Each row is a point on a landscape with many valleys, with its height.
A ball rolls from a point to the lowest of its 2 nearest points, and stops where none of them is lower. Distance is the straight distance between rows; heights are no part of it.
Mikit: [ 11  -8 -33  17   9   4  23 -29  -8 -16  12  -3 -31 -21   6  12 -42  29
  21 -15  36   4 -42 -13 -13  13 -20  29  52  31   3   5 -23 -15   5  12
  -4 -16]  height 45.5
Ful: [  4   1  10  28  -7 -16   0   3  -3   6  -3  35 -25   4 -32   8 -12 -23
 -27   1  15  47 -10  -6  47   3 -13 -11  41  21   0 -11  -2 -22  31  12
  -4 -18]  height 31.5
subet: [-19 -21  -2  21 -19  41 -13 -24   2 -14 -31  16 -43 -11   7  14  31  26
 -12  26  -6 -18   5 -35  24   9  -1   1 -49  24  30  -6  11 -17  11 -43
  48  12]  height 63.3
Fisol: [ 35 -21  22  -3 -37 -32 -33 -36   0  -8 -40  35   5   7 -46 -10 -33 -43
 -15  14   9  23   0  18  28  17  -8  24  21  14 -37  -7   1 -27  15  14
 -23 -41]  height 43.5
soguf: [ -9  29  20  -5  -1 -17  22  -4  14   7 -10   4  38  23 -10   9 -25 -15
   0 -10 -29  17  35  17  -9 -17  18 -23   6 -26 -17   8   4  -1   4  19
 -17  -5]  height 58.2
tinu: [ -3 -24 -39 -19   7  -8  -8 -29 -14 -17 -30 -18  -9  12  25 -32 -40  19
  16  24   4 -34 -24  25 -34  20   9  37  -6   5 -20  -1 -20  -4  -2  -3
   7   0]  height 28.0
tav: [-14 -33  -9  27  20  24  19   0 -36  41  25  -7 -14  33   7   5  20  23
  -9 -30   7  37 -28 -12  -3   1  -3  -3   8  -4   6 -24  -7  -2   6  48
  13  -2]  height 29.7
zotu: [-10  23  -1 -28 -26  34  15  -6  12   5  29  -1   3  -4 -14   9 -14 -10
  50 -22  -6 -12  18  37 -13 -18  31 -20  33 -19  33   9  12   0 -12 -34
 -17   1]  height 68.1
pufan: [  6 -16   3  22  31  30  10 -14 -10  15  12 -26  -6  25   1   2  22   4
  -5 -51  18  24 -15  -7  -2   6   0   5  -4  -3   7   9 -14 -12 -23  60
  10  -2]  height 38.8
soriz: [ 14   7   0   2   7  -5   8 -16   8  20  27 -21  28  30 -38 -22  11 -31
 -19 -24   6  11 -12   1  30 -11   8   5  20  38 -13  17  11   2   5  18
 -30 -31]  height 60.7
lav: [ 11 -19   1  -3  -7  25  -8  -6  -6   2  36 -42  25 -24  18 -32  41  24
   2 -12   1 -35  -3 -20  16  35  -4  -8 -35  31  21  11 -12   5 -33   4
  -6 -25]  height 30.1
fuli: [-13  17  -9 -15  19   7   7  31 -22  31  -4  -9 -27  -5  23  -3  35 -18
 -10 -17 -14  15 -29 -24   7  10   4 -19 -13 -31 -12 -45 -14  -3  -7   7
  -3  11]  height 27.0
luzad: [ 25  13  26   4  11  17  17 -35  24  16  25 -18  18  40 -43 -15  10 -19
 -19 -26   8  30  -1  19   2 -11   6  29  25  29   4  27   2  15 -19  30
 -11  -9]  height 54.4
rog: [-16   2 -34 -37  13  15 -16  27 -50  15 -32 -10   0 -20  17  -3 -11 -28
   5  22  17 -34 -13   9  10  -6  21  -9 -13 -31 -18  -4  11 -23   8 -16
 -24  -1]  height 80.5
zodu: [ 27  11  21   2  16 -22  14  20  -4 -29 -23  24 -21  -6  10  -3 -22  10
   1  35  35   6  21  -3 -20 -13 -26  47  -3 -13   9  12   4   6 -12   4
  27  25]  height 43.0
Vekin: [ 14  10  12  28  -6   1  10 -37   8 -21 -21   3 -16 -30  -2  -8  24  -4
 -29  64  11  -9  -3 -34   0 -22 -17  23 -26  39  13   8  16  37  -3 -42
  17   7]  height 68.9
Nitab: [ 31 -32  -1  -5  30 -16 -24   3   6 -16 -28  -7  -8   9 -34  -2 -18   6
  -9  18  35 -13 -33  -6   2 -21  19  62  19  22  -1   1  -7 -10   5  12
  18  -3]  height 64.7
fudip: [ -6  13  21  41  -1  28  -8  10  -2   0   2 -16  37  -9 -19  37  31  16
   7   6 -11 -12  11  -8   3 -48  21 -41 -15  -4  -1   4  13   6   6 -26
   4  25]  height 19.0
Tirez: [ 26  28 -12   0  35  29  13  -1  15 -16 -52 -22  -3 -10  23  12 -22 -10
  11  16  12  -9 -13  -4 -58  -1 -28  41 -40 -18 -17  17   8  31 -34 -19
  35  57]  height 32.8
fiv: [ 28 -13   5  -6  -7 -31  -9  -9 -28  -5 -13  36   0  15 -32 -13 -29 -43
  -8  23   5  16 -10  28  10   1   2  27  22   2 -22 -22  -4  -8  11  16
 -11 -25]  height 39.3
zagib: [ 37 -15  15   5  -7 -52 -25   7  20 -21   3   6  28   3  -4   4 -21  -9
   0 -24 -21  18   4  -3   7  29  21 -24  17 -11  -2 -33 -12  -4  26  42
 -22 -21]  height 80.2
todem: [ -6  25   0  24   0  14 -14 -25   1  19  12  -8  34  26 -20  -5  25 -26
  -6 -24  -3   8   5 -10   3  26  -8  -8  21  25 -14  18 -16   0  -3  34
 -34 -36]  height 65.5
Nidet: [ -6  11 -31 -27 -10  15 -31  -7  26 -11 -21  -1  -4 -14  -7  14  -1 -28
   3   9 -22 -36 -21   6  28  -1  35 -26   5  -5   9  -8   1  -9  21 -52
 -13   5]  height 79.9
doba: [  7 -42   2  16 -12   3 -11   7 -37  11 -13   8 -24 -11 -12   6   4 -16
 -13  -1  48  -2 -32   4   7 -19  -5  26   9  -1  -9 -31   6 -26   0  17
 -18 -12]  height 60.0
tep: [  2  15 -14 -20   6  12  45   0  18  -7  40 -17 -23 -17  27  -8  -4   5
   2 -33 -15  11 -13  11  26  28  -1 -27   2  -1  37  11   2  -4 -14 -15
   4  13]  height 62.3
fup: [ 14  -3   0 -29  -9  -7 -45  22  38  -1   6 -15  35   9 -11  -5  20 -12
  16 -39  -6 -32  10   3  -1  14  17 -22 -17 -13 -10  -3   4 -13 -10  -1
 -36  -2]  height 82.9
bogu: [  8  50  19 -22  11 -15  11  44 -16   1   9  23  19   4  -9 -14 -21   1
   1  37 -28   2  33   2   4   3  15   7  28 -34   3  -5  -9  -5  24 -31
   2   8]  height 26.0
Rebe: [-16 -39  -1  -1 -18  47 -34 -34  12  -5 -10   5 -43  19 -11  13  36  29
 -11  13   5   3  -4 -11   3 -16  12  29 -24  24  17   5  -1 -17 -12 -42
  59  18]  height 59.4
Keni: [-24   5  -8  -3   7  30 -15  36 -21  52 -23 -35  18  14 -10  36  25   9
   5  17 -16 -12 -21 -22   0 -22  44 -33  -2 -34 -20 -31  12 -11  21 -27
  -2   9]  height 46.4
tufo: [ -4  23  -8 -15   0  11 -36  15  48 -36 -38   7 -11  12  -4  48   5  -1
  -4  -5 -26 -20  14  -4  -2  12 -11 -18 -29 -22  -5  -5   8 -10  11 -28
  21  42]  height 28.4
Fesap: [ -3  -6  20  38   2   6  19  10  19  -9  24  -3   5 -19   9  11  24  28
  -1 -39 -30  37  31 -14  22  27 -26 -44 -22 -12  26   2 -20  12 -11  10
  38  25]  height 62.8
rilas: [ 12 -13   2   3   3  10   2 -18  30  -1 -35 -24 -21 -23 -10 -17  12  26
  -7  17 -17   1 -26 -58  35  29  20   1 -22  26  -9 -22   3 -31  17 -22
  18 -11]  height 46.3
tezu: [ 36 -37  -8  14  17  -7 -10 -18 -21 -15 -32   4 -35   1 -15 -31 -15   6
 -14  25  31 -12 -34 -21 -18   3   6  80  22  13  11 -43 -15  -9   5 -12
  21 -11]  height 60.5
Tevek: [  2   4   2  14  18  42  24 -35 -15   0 -15   4 -14  21  40  -9   2  22
 -24  22   3  -4   2  13 -29  10  13  39 -36 -19  30   3   1  -4 -27  16
  27  14]  height 49.3
sazod: [-26 -16 -33  41   0   2 -19   2 -43  26  37  16  21   7  10  20   0 -24
  25 -16   2   4 -13   3 -20 -22  -9 -35  62   4  -6  -4 -25  22  31  15
 -35 -36]  height 26.8
peze: [  6   9   2  -4  17 -14  29  20 -29 -10  -7  21 -11   1  14  -3 -51  37
  17  31  25   3  17  13 -18 -15  -7  41  33 -19   7  20  -8 -14  10   3
  11   6]  height 44.5
futum: [-55 -26 -40  15  -7   4  -9   8 -18  22  14   2  11  13   6  22  -7   0
  14   0   4 -11 -17   3 -11 -29   9 -26  42   2  -8 -14 -16   6  38   3
 -34  -7]  height 37.9
movug: [  7  -7  -6  -5  -1 -54  -3  13   8 -19  -9  18  -1  -2   8   4 -55  -6
  13 -24  29  10  12  20 -17  20 -24  -3  18  10 -25  16  -3  -1   0  42
 -17 -11]  height 77.5
Rom: [ -3  -7  12  39 -20  31 -22 -19  21 -19 -17  -2  -6 -22   4  11  32  31
  -8  39   3 -32   3 -48  -7 -15  -9   7 -42  25  18  -2  13  15  -1 -45
  35  21]  height 65.9
geg: [ 13  25 -16 -16  15  -2  36   8  16 -28   8 -12 -34 -41  30  -2  -6 -13
 -11  -4   5  -9 -12  -8  30  18 -12 -12  -6  11  18  15   3   5  -7 -17
  -3  10]  height 64.3
sil: [-14   0  -8 -28 -14  36  28 -10  18  19  23 -17  -4  -4  21  11   5   0
  27 -31 -23   0   0  21   4   4  18 -42  -6 -27  31   4  15  -8 -20 -25
  -1  14]  height 64.8
zifo: [ -1 -35  -6  23  -6 -14   3  -1 -48  -4 -22  19 -46 -18   6  14 -21  -1
  -2  -1  53   9 -20   0 -16 -13 -44  30   9   0 -13 -12  -3  -9 -11  36
  -3 -11]  height 56.0
feru: [  4  11  12 -35 -15  -8  -2  10  19   7  25 -25  22 -23  15 -28  30  10
   7  -3 -25 -17  12  -5 -10  30 -13  -7 -24  -9 -15 -19   3  22 -34 -11
  -8  -5]  height 25.4
mifev: [-36  14  -4   3 -26  33 -26 -10  -9  18  31  25   5  18 -16   9  35  13
  14  26  21 -11  18  24   3 -16  -7  -2  -5  19   5  13   2  12  -6 -43
   3  11]  height 46.9
mor: [-12 -23 -21   5 -13  15  11 -34   6  -7  -8 -25 -15 -20  10  -6   2  49
   2  17 -11 -24 -30 -23  10  13  27  -4 -20  21   9  -2  -1 -26   1  -8
   7  -7]  height 41.7
Tabi: [ 16  19 -12 -29  45   9 -12  26   2 -20 -26  -9  19   7  24  17 -14 -24
  11   1  11 -39  14  23 -49  -3 -23  26 -44 -18 -11  35   2  23 -40 -14
  23  54]  height 25.9
fovi: [-25 -21   9  -7 -37  25 -31 -22  30   1  28  11 -15  10 -21  12  36  27
   5  13 -13  -1  15  -7  -5  -4 -12  14  -2  32   3   6   3  16 -13 -51
  35  15]  height 53.9
rufo: [-12  -6  -7   0  21  40 -27  39 -12  32   4 -12  14  16 -11  28  42 -30
   9  -7   4  -9 -33  -6  13 -35  33 -35  12 -10  -1 -32  13   4  11 -17
 -11  25]  height 39.7
vosi: [ 25   8  22 -11 -15  -4  -7  -7  26 -38   0   1 -24 -38 -26  -3   3   1
 -10  33   9   1  -2 -26  21 -26  -3  17   4  41   8  15  19   7  -4 -46
  15   9]  height 69.2
takit: [ -4 -27  25  34   1  26  14   4 -11   7   8  -9   6 -17  13  -8  41  53
  16 -16  -5  14  22 -36   5  31 -19  -9 -46   7  14  11  -6  -1 -18   8
  44  14]  height 65.4
Darem: [ -6  -6  -9 -19  22  10  31 -25 -45  -9 -17  -9 -25   3  69  -5  -4 -25
 -17   2  10  -5  -3  30 -14  -9  18  -1 -32 -38  22   7  20  -8 -23  37
   0  -6]  height 56.7
Bezip: [ 18  22   6  12  39  28  48  -8  12   1  15 -19  20  22  11   8  -6   0
 -25 -12 -17  12  27  21  15 -22  29 -18 -19  -3  47  50  10   3 -11  23
  13  17]  height 26.4
kisi: [-18  -9 -11   2  33  19  25  28 -22  43  18 -16  -7  22  13   7  17 -16
  -9 -27 -11  34 -26 -14  20 -18  14 -28   7 -25   4 -17   1  -1  16  31
   5  12]  height 18.9
faku: [-10  -8  -7  28  16  38   7 -18  -6  17  36  -7  24  19 -19   1  34 -13
 -10  13 -11   9 -10   6  20 -35  33 -19  15  22  26   8   5  33  11 -18
   7  17]  height 72.5
nat: [-26  37   0  -4  -9   7  24  -8 -15   4  13  15  -6 -18  -7  -1   5   2
   4  28  -4   1   5   2 -24 -26 -24  18  -2   2 -31   3  -5  23  -2 -37
  11  16]  height 30.5
Gaso: [ 16 -21  -3   3 -17 -27  10  -6  -9  -2   0  16  -1   6 -20  12 -38  -5
   9 -30  40  18  -1  24  -1  -4 -24  19  27  21  -6  13  17 -13   9  49
 -32 -24]  height 75.3
gaken: [ 22  18   4  -3  20   3  15  11  -1 -34 -40  10 -24 -29  19  11 -18 -10
  13  33  19 -10   4 -14 -20 -17 -24  27 -26  -6  -2   1  11  15 -27 -18
  20  48]  height 38.4
nuno: [  3  -5 -19  -7 -16 -18   4 -25 -17   3   1  20  19  11  -6 -14 -39 -28
  15   9 -12   6 -14  25  -6  -9  20   9  36  -6 -11 -17 -10  -4  16   9
 -35 -30]  height 33.1
Vivus: [  9  23   3 -34  -6   6 -30   6  -4 -19 -17  -1  32  15  -5 -12  -4 -29
  26 -20   3 -35  15  19 -12  13  13  -5  -7 -29 -15  16  -4 -22 -23  12
 -33 -15]  height 84.4
madog: [ -7  20 -29  -1  20  16 -14  41   1  15 -10  -9 -14  -9  -3  20  26 -51
  -6 -19   0  -2 -30  -3  30 -14   3 -41  15 -16  -6 -34  -2  -1   3  -9
 -16  16]  height 32.9
gesel: [-20  31  25  -5  46  -5  36   2  -6  -5  13  -9   2   8  44  -5 -19  29
  12 -17  -4  23  48  -2 -28  -2  -5  -7  -8 -28   9  42  -3 -17   1  44
  17 -20]  height 42.7
suk: [ 17  14   5  -7  -8   3 -42  14  40 -50 -62 -18  25  -7  -1  27   6 -28
   2 -15 -19 -34   1  -1  -3  12   5 -11 -48 -26 -17 -14  22  -6 -15 -10
   1  26]  height 24.0
nakiv: [ 13 -47  -5  25 -31  -4 -46 -11  -7  -4 -16  34 -21   1 -24  10   7 -30
 -13   7  -4  27 -11  -2  42  23 -11  -6  26  23  15 -13  -6 -22  29   8
  -6 -30]  height 38.0
keba: [  0 -42   3   9 -13  22   4  -5 -10  22  36   0  14  23 -18  -5  27   9
   6 -13  -1   5   0  18  22 -13   8 -13  10  19  22   4   3  12   4  -4
  12   0]  height 68.5
Gozum: [ -9  -1  23  15  20  13  22  15  -1   5  16 -23  -1 -15  27   0  26  36
  19 -52  14  18  18 -35  -4  32 -23 -22 -35  -1  11  30  -7 -17 -19  44
  19  -9]  height 67.9
Dazaz: [-11  15  11  -9 -31 -11 -17  -4   9  -6  29  -1  40 -14  28 -24  15 -16
   7 -10 -28 -30  34  19 -18  13 -15 -30 -18 -28   3  -2 -11  26 -27   0
 -32 -20]  height 30.6
godu: [ -7  -6   2  41  -6  38 -24 -32  -2   1   7  -1  21  17 -20  12  49 -25
  -4  21 -16 -11 -29 -16  17 -36  40 -25   2   7  18 -22  -7  16   3 -19
 -15   8]  height 76.0
tese: [ 19 -11  24  -7  -7 -29   6 -11  64 -21   7   9 -32   3   0   9  -2   4
 -39  19 -25  40  22   2  13 -12   0   4  -2  30  34  10  14  26  -8 -18
  41  28]  height 56.2
dete: [ -5  -6   0   9 -19 -32   6   3 -51  -6  -6  44 -27 -20  -8   4 -44  -3
  12  18  28  12   1  35 -23 -23 -40  20  15 -16 -26   0 -10  -6  -9  17
  -6 -11]  height 60.1
motu: [ -1  -7   2 -10   5  18   2  12 -19  22  21 -31   0  -6   4 -34  40  30
  -5  13  16 -26  -1 -26   8  25   1  11 -27  24  -1   4  -8  -3   2 -14
   7 -22]  height 20.1
geza: [ -4 -14 -33 -30 -18 -13  13 -49   9  -9 -31 -34  -7  -8  10 -10 -23  23
   8  24  -2 -34 -35   3  -8   8  26  25 -13  18 -22   0  11  -6  -7 -12
  -4  -9]  height 35.5
vizu: [ -9  12   9  22  10  26   9 -24 -11  -8   6  -1 -12   0  29  -8   6  21
 -11   8   6   0   9  -9 -27   6 -13  12 -17   1  18  12 -15  10 -26  13
   9  -5]  height 44.4
ker: [ -9  24  10  13   5  10   1  20 -25  26  39   8  11  -9   3 -29  43  33
  -4  32 -17   3  23 -34  20  20 -14   9 -10  14   5  -6 -22   6   3 -31
  12 -13]  height 4.1
Sop: [  2  26  31 -28 -41 -19  -4  18  14  16  33  27  13   7 -28 -37  15 -45
   6  -3 -24  19  30  29   7  22 -26  -6  10   3 -21 -20  11  22 -11 -34
  -9 -15]  height 39.9
lag: [-15 -38 -13   9  -9   3   0   3 -34  21   7  12 -13   9  -7   0  16  18
 -19  16  20  -3  -9   9  24 -23  -4   4   4  18  10  -3   7  -9  18  12
   2 -13]  height 64.4
bedub: [-57 -18 -20  15 -12  -9   1   3  -1  34   4  -3  23  18  -5  28  -8  32
  21  12 -29   2   2  -4  -8 -23  29 -39  24 -23 -20 -15   1   1  42 -13
 -17   7]  height 44.9
rubit: [ -5  18  11 -22 -11  17 -20  -1  20   0  13  -7  16  -3  18 -25  48   1
 -29  19 -26 -39  15  -9  -3  19  -9 -12 -50  -1   8 -14   7  22 -14 -44
  12  -4]  height 19.1
zige: [-10  38  24   0  30  -9  17  45 -33  15  20  24  14  10  -2   6 -19  23
  10  28   8   5  30  17 -17 -39   9  18  37 -24  11   8 -12  16  15  -8
  11  14]  height 35.4
femi: [-12  52  16 -18   6 -15  17  40 -16  20  38  13  20  -8   2 -28  14   8
  -7  32 -27   5  29  -8  21  11  -1   3   3  -8 -13  -3 -20   6  16 -29
  -6 -15]  height 17.8
vude: [ 25   3   2 -27 -16 -52   1  -7   6  12  15  29  -2   5 -15 -31 -15 -15
   1   5 -21  30   3  21 -17  23 -32  30  12   7 -43 -11  -9  36 -10  -4
   5  -6]  height 47.6
sezis: [ -3 -13  -9   8 -37 -20   6   8 -15  14  17  25  38   4 -14  -4 -33 -47
  17   4 -19   9  -2   1   7 -15  25 -30  41  -8   4 -14   4   5  38   4
 -57 -33]  height 25.1
deta: [ -5   5   7  12  -7  19   3  14  30 -12   2 -15   6  -8  -5  40   1  45
  13 -16 -22  -9  10 -10   5  -5  13 -28 -10  -2  17   7  17  -1  -5 -19
  25  37]  height 29.0
domu: [ -7   5   9   5  10 -25  36  17  13  16  -1   4 -20  12 -26  -1  -6 -12
 -30  15  -5  39  -2   6  43 -17  14  -5  17   9   5  -2  17  -2  25   2
   2  10]  height 23.2
visu: [  7 -32   1  -5 -22 -26 -50  25  29 -16  -7  -9  44   2  -1  -2  -1   6
  12 -25 -10 -14  14 -15  10  26  30 -42  -7 -13   4  -7   4 -20  22  19
 -34 -12]  height 81.6
Rek: [ 17 -11 -17  39  22 -19  20   4 -30 -31 -13  18 -39 -27  27  15 -37  13
   9   1  46   2 -17 -16 -18  -1 -34  27  28  11  12  -1 -10  -5   3  33
  -2  -7]  height 52.0
Dif: [ 21   4  -8 -27  23  -3 -42  12  28 -45 -45 -16  19   5   3  14   0 -27
   5 -14   3 -42   0  17 -33   2  -5  15 -54 -10 -10   9  13  10 -32 -10
  11  35]  height 18.8
nuzo: [-40 -14 -19   9   6   3   1  37 -44  24 -15 -11   5  -6   4  19   2  33
  -2  11  -5 -11  -4 -17   9  -9  25 -28  -7 -29 -11 -11  -4 -26  38  -9
 -14   3]  height 50.3
muto: [ -6 -12  15  25 -22 -11   0  10  38   2  17  14 -12   1   8  27   4   0
  -2 -35 -32  35  23   9   4   9 -12 -49  -4 -12  34  -7  -5  25  -1  17
  15  24]  height 60.8
Ligod: [ 23  -7  11  15  10  -1  14 -21 -18   1 -17 -15 -15 -21  -5 -23  -2   6
  -6   8  22   2 -41 -31 -19  14  -9  63   6  12 -26 -32   1  -8 -10  15
   0 -22]  height 56.3
Lef: [  1  15  -5 -34 -12  30  -1  20 -25   0  39   2 -13 -25   4   0 -14   8
  44 -28  17 -12  -3  21   1   3  12  -7  42 -15  24   2  -9 -31 -14 -26
 -16   3]  height 71.7
rera: [ 16 -28  -7   3  18 -21 -27 -20  25 -26 -32  -8   7  20 -33   7 -23  -6
   5 -10  29 -14 -18   9   2   1  16  28  18  29 -10  18   4 -23   5  27
 -11  -8]  height 68.0
bot: [ 15 -26 -10 -22 -13 -67  -6  -8  23  -6 -10  23 -21   8  -9 -18 -26 -26
 -18  27 -20  14   5  31 -19   5 -37  22  10  35 -16  11  -5  50  -3  -6
  24   3]  height 50.7
non: [-13  10 -21  10  -7   9 -21 -34  23 -10 -13   6   5   7 -11  15  19 -35
 -14  10 -19 -10 -30 -12  16 -10  23 -29   2  14   3  -9  -4  13   3 -16
 -24   4]  height 78.3
Dosab: [ 14  24  31  -9 -30 -27   3 -18  15  22  33  15  14   0 -32 -25  12  -1
   2  -9 -23  33  20  21  -8  16 -31  13  25  11 -33 -14   4  16  -6  -8
  -3 -30]  height 43.8
geri: [-17   1 -12 -24   0 -12  23   9   5  13 -15 -14 -13  -2  20  12  -5   2
  -6 -12  -2  11 -13  -1   0   8  -1 -14 -12 -20 -21 -11  19  -9  -5   7
   0  25]  height 32.4
kom: [-15  10 -25 -20  12   5 -29  18  -6 -10 -45  -2  12 -15  -5  27 -10 -21
   4   7   5 -27 -12   1  10  -5  22 -15  -9 -20 -29 -12   5 -13  28 -28
 -23  14]  height 81.3
zamap: [ -7  21   2  -3  35  29  17  -6 -28   1 -19 -15   2  12  63   1   7  -3
 -27  10 -11 -18  18  13 -18 -11  13   4 -55 -52  32  11   4  -5 -20  23
  12   2]  height 53.6
repip: [  1  14  18  19  32  25  20 -16  15  28  21 -13   9  42 -11  -6  32 -12
 -32 -30   2  41   3   6  -3   0  -1  17   3  14   9  20 -10  16 -27  55
   7  11]  height 46.8
modav: [ -7  -3 -20   1  23 -13 -14  25   6 -14 -45 -22   9  -9  14  14 -32  26
  18  22  15 -50  -6  -9 -39  -5   0  24  -3 -12 -20   5  -7   0   4  -6
  13  29]  height 27.1
navo: [ 12  -7 -33  -2  -3 -20   4 -40  -2 -16   1 -15  -8   3  16 -17 -48  14
  20  -6  26 -15 -33   4 -27  32 -22  40  18  24 -28   9 -20  -8   3  19
  -7 -30]  height 37.2
sipiv: [ 18 -19   6   4   5 -45 -26  15  35 -37 -27  15  -2   1  11  12 -36  -3
   1 -19   3   2   5  13 -11  23  -1 -17   7  -7   1 -11  -3  -5   6  31
  -2   7]  height 79.0
Rer: [-33  24  22  41  -8   2  -8  11   3   8  -1 -16  40 -31  -4  41  17  19
   0  -8 -18 -14  11 -14 -28 -51   2 -43 -13 -20 -23 -19   5  39   8 -13
  -6  15]  height 6.9
mek: [  3   8  -3   7 -14  34 -20 -22  14 -12  26 -21  25 -12  10 -23  36   5
  -3 -11 -23 -36   7  -6  15  17  16 -29 -36   1  29  12 -11   0 -26  -9
   4  -2]  height 27.2
perub: [ 33 -21  -8  -2 -27 -25 -42 -33  20 -21 -35  32  -4  -3 -27   4 -31 -43
  -6  -4  -1  19  -9  10  37  32   3 -12  25  12  -9 -17   2 -27  31  23
 -44 -36]  height 42.6
radus: [ -8  -4 -20 -34   6   6  42  -8 -12  -8  18  -1 -28   3  55 -10 -11  -8
 -15 -20  -4   2  -7  25  21  25   1 -27 -33 -14  29  11  19 -24  -7  28
  -5  -8]  height 59.6
Voz: [-25  24   3  18  -1 -16  -4  19   1  14  22  -4  18 -18 -16  24  13  22
   3   8  -7  -7  -1 -12 -24 -29 -13  -1  21  -3 -29 -13 -15  37   2 -29
  -4  25]  height 20.2
buso: [ 12  -5 -11 -50   4  35 -22  43 -11  -1   4  -3 -16 -31  -5   6  -6   4
  34  -4  42 -30 -12  12  12   3   5  12  15  -9  12   1   9 -30 -22 -40
   5  15]  height 75.2
pabu: [-17  27   2 -30 -32  -4  -9  13   0  16  34  22  19   4  -1 -26  13 -38
  24 -23  -6 -13  33  35 -13  12 -17 -15   1  -9 -11  12   1  18 -13 -19
 -27 -18]  height 35.6
dem: [-10   6  19  -3 -16 -13  31  18 -49  27  37  24   8   3 -11 -19 -19  -5
   8   0   4  26  28  28  25 -17 -10  -7  20  -8  -1  10   9  -9  23   0
 -28 -31]  height 59.2
dakab: [-19   1 -30   3  -7  -5 -24  -3 -16 -26 -35   0  -1  -5   6  -9 -30  16
  17  16  27 -40  -3   3 -32   9 -18  30 -17   1 -32  21 -18 -17  -2  -2
   0   1]  height 17.7
limok: [ -3  21  33  -3  12  -9  26  -2 -19  26   8  12   7  33  12 -16  14   9
 -12 -10 -14  48  22   5 -18  -1  -3  15  -2 -33 -12 -11  -4   1 -18  39
   4 -12]  height 52.8
Nar: [-21  14  23  15 -34  -4 -24 -15  38  17  -6   7  39  25 -27  -7  28 -35
  -6 -18 -34  20  22 -11  14  31  -7 -38 -10  -1 -18   7  -9   2   2  16
 -24 -32]  height 68.4
zekof: [-12   3   0   8  -9  22 -10  -4  31 -30 -28  12 -18   1   0  39   8   6
   3 -15   0  -7  13  -6  -3   9 -17 -25 -25  -4  18  20  13 -19 -10  -4
  27  37]  height 32.6
lofi: [ -1 -16 -26 -56 -18  29 -39  32 -38  -3  -9  19 -19 -26   6 -15  -4 -31
  11  -7  39 -40 -25  17  15  19   9   7  -7 -19  -5 -24  -5 -34 -10 -28
 -22  -1]  height 78.1
goge: [ -4 -17 -31  16 -35 -20 -23   4 -29  40  35  27  26  12  -2   7  -9 -31
  21 -23  -5  12  -9   4  -4  10 -24 -25  50   8 -16 -12 -12  14  45   3
 -46 -47]  height 12.8
gute: [ 17  10   1  -3  31 -13  45  -3  25   2  15 -14 -10  25 -12  -3 -14  -2
 -40  -5 -12  23  -1  16  35 -10  20  -8   8   9  32  22  23   9  14  24
  13  12]  height 14.1
Nadug: [ 13  19  19   4  48   2  39  17 -20  -1  26 -20   3  -5  23  -6 -11   7
  -5 -34   5  21  28  17  -4 -27   4 -10   0 -27  35  38   5  -1  -5  41
   0  -2]  height 36.1
Dute: [ 26 -18  24   8  -3 -19   8  -1  65 -17  17   3 -12   3 -13  17  -4   8
  -1 -27 -36  30  20  -3  21   8   1 -24  10  12  32  -4  -2  14   6  -6
  39  21]  height 58.8
mivum: [ 15 -34  15 -17   1 -60  -2   8  43 -16  -2  20 -40  -2   6  -5 -11  -2
 -34  29  -6  22  17  19 -10 -14 -19  23  -6  21   6   7  15  44  -2 -13
  46  20]  height 53.4
rela: [-27  12  -1 -12   6  -6  40  -6 -10  23  20   3  10  32  -6  -3 -27   8
  12  -9 -12  30  16  19   6 -13  17 -15  26 -17  -7  24  11 -19  25  26
 -15 -18]  height 54.0
vit: [ 48  -8  30  16   3 -18 -12 -22  37 -32 -35 -33   4 -33 -10 -37   5  17
  -6  15  -7 -10 -19 -72   6  23  24  21  -5  29   4 -17  -8  -6  14  -7
   3 -18]  height 49.8
kug: [  8  27  29  -7  14 -19  -6  21   2   8  14   9  25  17  -6  -3  15  -3
  -8  -5 -19  16  27   8 -17  -6   0  11  -4 -20  -9  -5  -5  16 -16  12
   6   9]  height 56.1
Tup: [-18   8  17  -3  19 -11  42  -7 -26  29  16   3   0  32  21 -11 -15  45
  -8  -4  -7  31  23   0 -10   6   3  13   5 -23  -7  26  -8 -24  14  48
   9 -30]  height 48.3
mune: [ 10 -41  -6  13 -25 -15 -15 -21   1  -1   0  -3 -13  32 -36   3 -18  16
   2 -18  40   9 -22   5   1   5 -23  39  27  40  -5   9   7 -28   8  43
  -7 -31]  height 71.9
nel: [-26  30   1  17 -19  12   1 -17 -22  -4  11  27   2   6  11  -4   2  12
   2  27   0  -3  26  19 -29 -17 -12   9 -11  -3   2  10 -10  10 -17  -9
  -1  -6]  height 38.1
Rab: [-11 -10 -21  -3  29 -10   5  25  13  -1 -43 -34 -12 -16  21  13  -5  35
  14  -9  18 -16 -22 -35 -18  12   0  -6 -21  -2 -23   0  -3  -4   6  12
   7  20]  height 33.3
rin: [ 14  30  -1 -24  12   0  18  -3  44 -15  -2 -11 -25 -35  -5 -15  18 -11
 -11  13   3  -7 -10 -34  29   2  -8  13 -11  49   3  26  15  12  -6 -37
  21  17]  height 66.6
datus: [  0 -10  23   3 -33 -37  28  19 -33   9  22  24 -15 -18 -17  -1 -27   6
   0   8  15  20  21  36  -1 -30 -26  10  22 -11 -15  -8  14   4  -1  -3
 -19  -5]  height 62.9
tilep: [ 30   6   5  11  11 -29  26 -19   5 -13 -26 -25   0 -20   4 -36  -8  13
 -10  34   7 -10 -26 -51  -9  24  14  35   1  18 -16 -21  -6   3   8   7
  -1 -10]  height 52.7

Call two points neighbours if one is among the 2 nearest of the other. Go from one point of each pair to the other, from neighbour to neighbour, staying as low as possible. Name the highest point that can't be avoided.
rubit / Dif => peze
goge / gute => Fisol
dakab / gute => nuzo
rubit / ker => lav
dakab / kisi => Rab
Dif / Rer => zekof

For each start below, name the point where the ball stops.
zagib => dakab
todem => kisi
non => dakab
tezu => dakab
radus => Rer
Dute => rubit
Rom => Rer
dete => dakab
